Points on a hilly landscape, in no order, each with its height.
From any point a climber takes the steepest step (rise divided by distance) to one of its 2 nearest points. It stops when none of these is higher. Distance is the straight distance between rows; heights are no part of it.
z454 (h 3.8): [204 148  89 192  97 155 149 100  99 160 191 133 110 127 147 131 130 102
  79 119]
z241 (h 23.4): [162 156 170 182 140 116  74 152 105 158 112 156 101 149  95 104  99 102
 157 111]
z475 (h 29.5): [119 113 198 159 168 130  60 157 106 132 112 191 154 128  98 103  72  89
 153 143]
z870 (h 26.5): [109 148 110  99 123 100 107 140 160 150 106 144 141 137 149 100 135 180
 130 162]
z791 (h 50.9): [ 34 134 140 138 137 146  91 116 113 150 112 169 184 101 110 115  95  84
 100 156]
z905 (h 32.9): [174 145  89 178 118 142 118  95 104 167 172 177  97 167 136 147 121 113
 130 103]
z330 (h 42.1): [ 25 128 119 124 114 127  94 136 121 138 128 145 172 109 147 111 138  94
 163 144]
z196 (h 11.7): [170 101 142 113 145 160 181 100 133  85 125 105 105 149 119 148 121  92
 117 103]
z702 (h 10.2): [159 120 160  88 141 113 155 122 160 123  96 129 125 152 101 141 148 204
 117 134]
z731 (h 0.6): [180 150 100 117 114 158 113  86 161 120 178  92 121 126 167 136 132 169
  98 135]
z226 (h 41.3): [144 168 104 135  98 130 139 137 129 120 144  58 121  75 166 124 168 138
 127 133]
z762 (h 16.0): [110 123 116 108 123 153 142 108 137  94 143  76 103 128 148 146 155 115
 172  81]
z243 (h 30.8): [133 145 125  95 136 104 107 132 158 126 117 113 117 131 137 124 152 192
 135 140]
z484 (h 48.2): [109  95 166 103 121  95 215 140 109 107  92 103 134 130 124 122 149 117
 110 117]
z91 (h 44.7): [ 77 143 111 166 128 144  72 118 121 172 184 219 151 156 144 129 115 125
 152 129]
z553 (h 47.6): [143 152  94 167 102 123 138 112 131 171 116 182 143 147 149 101 102 117
  56 164]
z533 (h 34.7): [144 144 121 107 124 135 122 121 158 125 121  96  97 109 128 155 159 192
 126 129]
z109 (h 41.5): [170 125 102 137 131 183 149  79 138 111 187 116  77 146 139 176 127 108
 144  93]
z965 (h 4.4): [ 74  78 155 107 147 103 149 140 120 119  86 143 155 151 105 116 115  96
 161 114]
z342 (h 10.9): [167 138 139 163 140  91  80 144  68 118 122  87 130  91  81 117 132 126
 170 123]
z230 (h 44.2): [123 155 103 129 101 103 160 163 130 106 130  44 144  47 165 111 160 126
 123 115]
z913 (h 15.5): [160 134 120 110 106  99 177 147 115 118 117  76 159  83 139 101 132 145
  93 147]
z604 (h 29.4): [156 137 126 133 151 123  80 122 149 133 137 142 101 160  94 150 119 154
 168 108]
z437 (h 46.9): [ 50 129 107 151 116 137  96 120 109 153 131 157 174  97 135 113 124  93
 122 158]
z628 (h 14.9): [152 107 150  92 159 136 113 130 147 109 100 122  91 133  83 189 165 194
 148 129]
z864 (h 39.7): [140  97 103 141 125 148 145  93 122 117 167 119 127 147 122 121 111  68
 148  91]
z658 (h 13.1): [ 97 113 118 112 142 132 120 123 131 111 145 104 116 134 122 131 139  87
 198  94]
z262 (h 35.1): [128 126  93 165 117 143 113 102 104 150 183 131 131 136 135 118 132  77
 158 103]
z884 (h 15.3): [134  91 117 149 128 117 153 113 110 126 102 151 150 152 118 101  89  71
  61 142]
z537 (h 30.3): [102 170 159 155 116 108  77 174 113 166  96 127 113 109 135  97 160 126
 164 131]
z914 (h 8.5): [ 74 106  99  92 130 121 118 119 145 120 141 123 163 128 145 114 119 128
 178 128]
z170 (h 18.1): [141 105 105  89 125 122 165 118 140 119 139 128 167 139 137  99  97 152
  70 147]
z34 (h 12.8): [146  82 118 121 141 148 178 100 156  95 134 116 111 165 120 139  86  69
 111  98]
z541 (h 47.3): [146 106 167 126 167 131 135 142 137  97 107 112  89 156  55 162 121 114
 188  99]
z770 (h 43.9): [136 177 106 185  88 113 106 127 119 196 123 190 125 151 156 103 135 121
  78 141]
z592 (h 56.4): [120 131 114 134  84 131 190 142 125 128 104 110 132 109 171  96 124  85
  53 145]
z406 (h 50.8): [ 93 148  98 154  85 127 143 126 124 166 100 177 137 122 168  97 123 106
  69 160]
z808 (h 52.4): [ 77 137 148 119 128  70 118 169  93 143  98 130 196  83 117  95 122 139
 142 166]
z627 (h 3.6): [102  91 119 100 135 111 149 124 134 108 117 157 153 151 113 113  95 102
 142 121]
z640 (h 37.5): [ 74 105  88 162 126 150 113  99 100 148 193 162 154 136 128 127 122  57
 181 107]
z249 (h 37.2): [ 91 122  82 139 117 156 122  99 153 146 187 167 133 172 152 132 131 109
 178  97]
z583 (h 8.3): [174 149 107 152 119 103  91 118  93 146 128 106 130  97 101 114 127 135
 143 135]
z933 (h 37.7): [172 135  91 177 127 163 137  87 112 139 178 133  87 148 137 165 139  99
 142  94]
z134 (h 54.2): [ 39  96 135 125 145 129 120 127 112 120  86 163 180 110 107 112 104  76
  87 159]
z183 (h 48.5): [ 44 117 166 114 142  88 116 156  90 120  98 124 200  87 104 102 124 105
 144 148]
z544 (h 20.3): [135 116 122  64 137 103 172 122 165 114 121 137 166 139 141 108 111 187
  90 152]
z626 (h 1.4): [160 157 100 112 102 159 153 104 166 139 164 117 103 138 184 131 130 159
  68 138]
z392 (h 38.5): [143 150 101 106 107 140 136 120 141 126 140  82 119 111 153 135 159 151
 131 120]
z133 (h 21.1): [146  98 115  95 154 179 133 112 170  93 146 103  73 145 114 181 142 150
 162  97]
z481 (h 27.2): [129 180 130 160 108 108  83 142  98 165 104 105 120  94 130 106 162 108
 164 119]
z656 (h 44.3): [174 128 113 117 116 180 157  93 158 107 188 105  88 156 153 166 108 120
  95  94]
z167 (h 56.2): [101 164 124 167 122 130  49 136 134 197 175 189 134 142 154 111 130 131
 167 129]
z594 (h 22.1): [141 161 138 134 117 112 124 146 127 147  73 103  93 120 118 132 155 157
 140 131]
z11 (h 24.4): [138 179 130 164 100  95 114 167 117 161  86  98 106  84 134 109 173 146
 125 136]
z373 (h 3.1): [182  82 146  97 141 180 128 166  74  90 128  70  88  62 122 198 174 201
 118 163]
z371 (h 37.1): [ 95 161 130 176 112 128  82 145 122 185 113 204 156 137 139 105  93  98
  89 156]
z801 (h 34.0): [ 93 171 149 157 109 103  69 168 122 178  95 141 147 110 142  79 133 143
 147 143]
z546 (h 24.9): [166 132 112 127 162 132  78 112 176 124 144 132  92 163 100 185 135 173
 158 122]
z7 (h 6.7): [182 121 130  87 148 168 135 131 134  98 144  73 111  88 130 180 148 198
 113 138]
z96 (h 8.6): [182  96 136  68 153 181 153 117 151  75 149  99  91 122 109 189 139 196
 107 142]
z195 (h 20.9): [161 137 124 102 163 132  71 137 187 123 133 139  80 161 100 185 153 209
 139 146]
z995 (h 70.6): [ 78 150 142 146 121 136  50 147 152 180 170 190 126 156 159 124 137 130
 193 115]
z424 (h 53.7): [ 46 142 107 126 124 127  76 119 154 158 152 169 141 148 164 112 144 121
 183 126]
z960 (h 53.5): [ 51 137  90 135 108  85 126 172 104 122 121  89 190  39 156 104 138  98
 138 157]
z940 (h 4.7): [193 143  93 174 114 138 121  94  94 145 173 117 131 125 123 111 110  95
 109 129]
z753 (h 35.9): [144 130 168 127 175 120  76 154 140 125 120 133  98 142  70 141 119 149
 195  99]
z869 (h 3.0): [221 158  98 152 117 169 151  93 110 133 174 100 102 125 145 146 114 116
  64 125]
z784 (h 5.8): [180 131 102 160 108 109 130 118  98 136 125 119 145 107 116 103  99  96
  90 153]
z245 (h 7.0): [198 150 103 163 112 112 122 129  90 135 123  87 123  88 107 107 133 133
 113 161]
z993 (h 43.2): [152  96  94 125 129 160 146  87 145 101 196 116 124 148 140 132  83  91
 133 100]
z936 (h 8.4): [ 99  90 164  76 139  88 187 138 124  90 122 102 153 132 106 133 157 148
 166 102]
z641 (h 10.3): [176  95 149  88 157 171 179 114 141  78 132  91  83 136 117 182 130 141
 111 112]
z894 (h 48.6): [127 125 104 116  97 160 166  96 153 123 163 113 102 145 179 117 122 101
 100 112]
z610 (h 45.3): [120 166 118 164 108 119  55 148 127 183 146 178 160 132 149 104 111 148
 130 156]
z439 (h 44.1): [ 57 117  94 132 122 143 101 110 124 147 172 172 145 154 156 124 127  91
 175 111]
z559 (h 28.0): [141 108 115 114 136 141 143  98 164 106 129 145 101 169 134 139 111 126
 136 110]
z46 (h 46.4): [141 123 117 108 114 176 163  97 153 115 195  97 118 142 168 131 106  93
  94  89]
z283 (h 31.0): [113 137 115 157 119 137 113 111 165 163 156 225 110 203 139 138 102 116
 131 119]
z877 (h 48.3): [ 89 139 105 125 110  89 140 154 113 106 142  71 169  62 167 105 150 112
 137 129]
z279 (h 17.2): [163 161 191 135 144  99  73 168 112 147  85 142 117 124  87  98 128 167
 143 131]
z903 (h 42.4): [145 114 164 143 183 141 107 147 136 106 106 116  78 139  59 175 134 146
 203 108]
z988 (h 23.1): [109 131 118  73 116 101 135 133 177 137 105 145 173 140 142  93 129 197
  97 161]
z538 (h 2.0): [194 158 101 118  96 154 158 115 148 136 170 104 130 120 163 113  98 146
  44 136]
z589 (h 36.0): [107 149 100 170 144 135  95 107 146 172 188 221 121 191 150 143 110 122
 141 101]
z221 (h 12.3): [161 108 158 105 153 132 161 113 143 105  97 127  96 135  93 170 147 198
 122 134]
z821 (h 10.8): [ 64 103 123 106 138 115 126 131 131 108 129 112 147 133 127 126 122 105
 200 103]
z872 (h 53.9): [124 123 131 133 104 116 190 142 112 107  94  76 118 102 169 112 153  86
  84 120]
z325 (h 51.3): [ 90 117 102 119  94 146 183  99 142 127 125 116 118 152 179 106 125  77
  87 117]
z338 (h 11.0): [130 123 166 100 137  99 160 126 147 129  81 159 127 165 102 119 128 176
 113 130]
z370 (h 13.8): [158 151 162 137 150  94  87 161  96 131 100 112 133 100  88 109 142 157
 176 130]
z188 (h 54.1): [100 129 106 134  90 136 162 122 140 143 110 138 133 135 176 106 120  94
  56 136]
z602 (h 26.7): [144 144 216 166 161 123  64 166 110 135  96 174 120 133  98 102  88  87
 171 117]
z198 (h 31.5): [121 128  94 129 119 140 122  99 159 132 155 154 113 181 146 138 118 129
 141 113]
z189 (h 8.2): [176 101 148 135 150 171 154 130  74  69 124  66  78  86 105 192 152 123
 113 126]
z657 (h 52.2): [142  94 146 115 171 132 179 126 147  83 114 121 109 166  75 154 114 113
 177  98]
z827 (h 10.7): [114  88 164  78 126 105 199 129 122  70 150  68 167 113 126 140 150 152
 143 119]
z786 (h 57.5): [140  98 153 106 156 133 186 119 163  95  89 129  88 176  94 160 132 134
 145 103]
z867 (h 6.3): [ 72  81 160  89 153  97 179 147 115 104 114 110 163 140 111 122 139 101
 167 106]
z711 (h 27.0): [104 133 135 143 139 125 104 127 160 151 110 189 100 196 135 122 101 107
 131 118]
z939 (h 15.1): [113 158 186 112 113  80 144 180 115 156  56 116 119 117 107 124 187 184
 144 133]
z576 (h 39.6): [ 95 187 141 173 107 128  54 160 130 188 123 189 157 107 156  81 125 139
 130 157]
z556 (h 17.3): [125 129 128 115 119 100 157 137 118 132  95 102 138 104 133 101 140 140
 117 142]
z548 (h 14.0): [178 138 142 114 116 112 167 142 100 101 122  50 135  71 122 130 150 161
 102 135]
z573 (h 17.8): [166 118 129  97 156 148  80 128 147 111 112 135  65 133  98 193 159 194
 127 153]
z81 (h 20.4): [164 150 163 163 133 101  77 135 108 151 102 155 117 135 105 110 108 143
 148 138]
z239 (h 34.5): [109 145 151 174 136 120  74 137  90 163 114 191 172 118 115 103  84 101
  91 169]
z659 (h 2.5): [206 138  99 136 112 143 158  97 139 121 143 107 114 144 148 124  88 120
  39 137]
z612 (h 12.6): [147 121 161  89 132 120 177 131 114  91 130  53 145  89 118 133 160 169
 127 125]
z829 (h 5.9): [ 85 104  96 112 132 123 117 122 153 131 138 164 165 153 139 107 112 127
 138 132]
z447 (h 13.2): [117 133 188 104 125  91 156 154 118 141  47 133 122 145 103 113 159 169
 127 125]
z747 (h 51.6): [138 113 150 123 120 105 195 130  98  98  88  80 117 118 124 117 149  87
  86 116]
z13 (h 13.9): [140  78 115 152 129 138 164 102 131 114 134 152 126 167 121 121  85  55
  88 116]
z202 (h 45.2): [ 31 140 140 138 131 145  59 127 132 157 141 181 164 134 151 113 121 115
 166 134]
z496 (h 52.7): [ 35  96 148 112 139 105 123 138 108 107 100 138 191 107 117 127 125  85
 137 140]
z900 (h 18.2): [125 108 125  88 149 166 146 112 150  74 151  77  93 118 132 165 153 135
 152  98]
z389 (h 4.6): [191 102 125  99 144 178  97 153  97  94 149  88  94  75 119 199 156 201
 109 169]
z365 (h 17.1): [ 96 144 167 127 106  65 162 179 100 126  64  97 137  91 127 109 174 154
 127 135]
z952 (h 40.2): [114 175 104 185  91 121 101 138 103 194 125 209 150 113 151 103 114 107
  92 161]
z525 (h 19.5): [113 131 147 129 122  90 130 150 109 128  87 105 137 113 114 118 159 139
 148 137]
z232 (h 24.2): [158 107 106 102 162 163 137  97 191  92 152 131  85 165 117 168 116 156
 158 110]
z947 (h 9.1): [184  88 152 105 149 188 182 134 101  63 134  74  83 100 118 190 133 112
  94 121]
z227 (h 59.0): [ 80 128 120 134 112  81 138 174 108 120 101 107 211  45 128 107 129 135
 131 168]
z761 (h 16.6): [159 103 101 116 125 121 148 109 130 124 134 139 166 136 133  96  77 110
  48 147]
z779 (h 32.4): [108 138 157 159 151 142  58 140 105 145 124 206 168 131  99 114  67  91
 114 155]
z465 (h 51.8): [132 104 156  83 135 110 211 116 139 102  95 126 111 161 110 132 137 135
 111 112]

Call two points neighbours if one is among the 2 nearest of the other. Go from one point of each pair to the other, from neighbour to neighbour, staying as high as possible. Name the lowest point that can't be avoided.
z592 and z995 => z262
z227 and z134 => z183
z134 and z424 => z330
z786 and z592 => z484

For each start below, name the point where the climber stops.
z11 => z995
z870 => z227
z239 => z592
z583 => z592
z538 => z592
z711 => z995
z221 => z786
z196 => z227
z731 => z227
z905 => z592
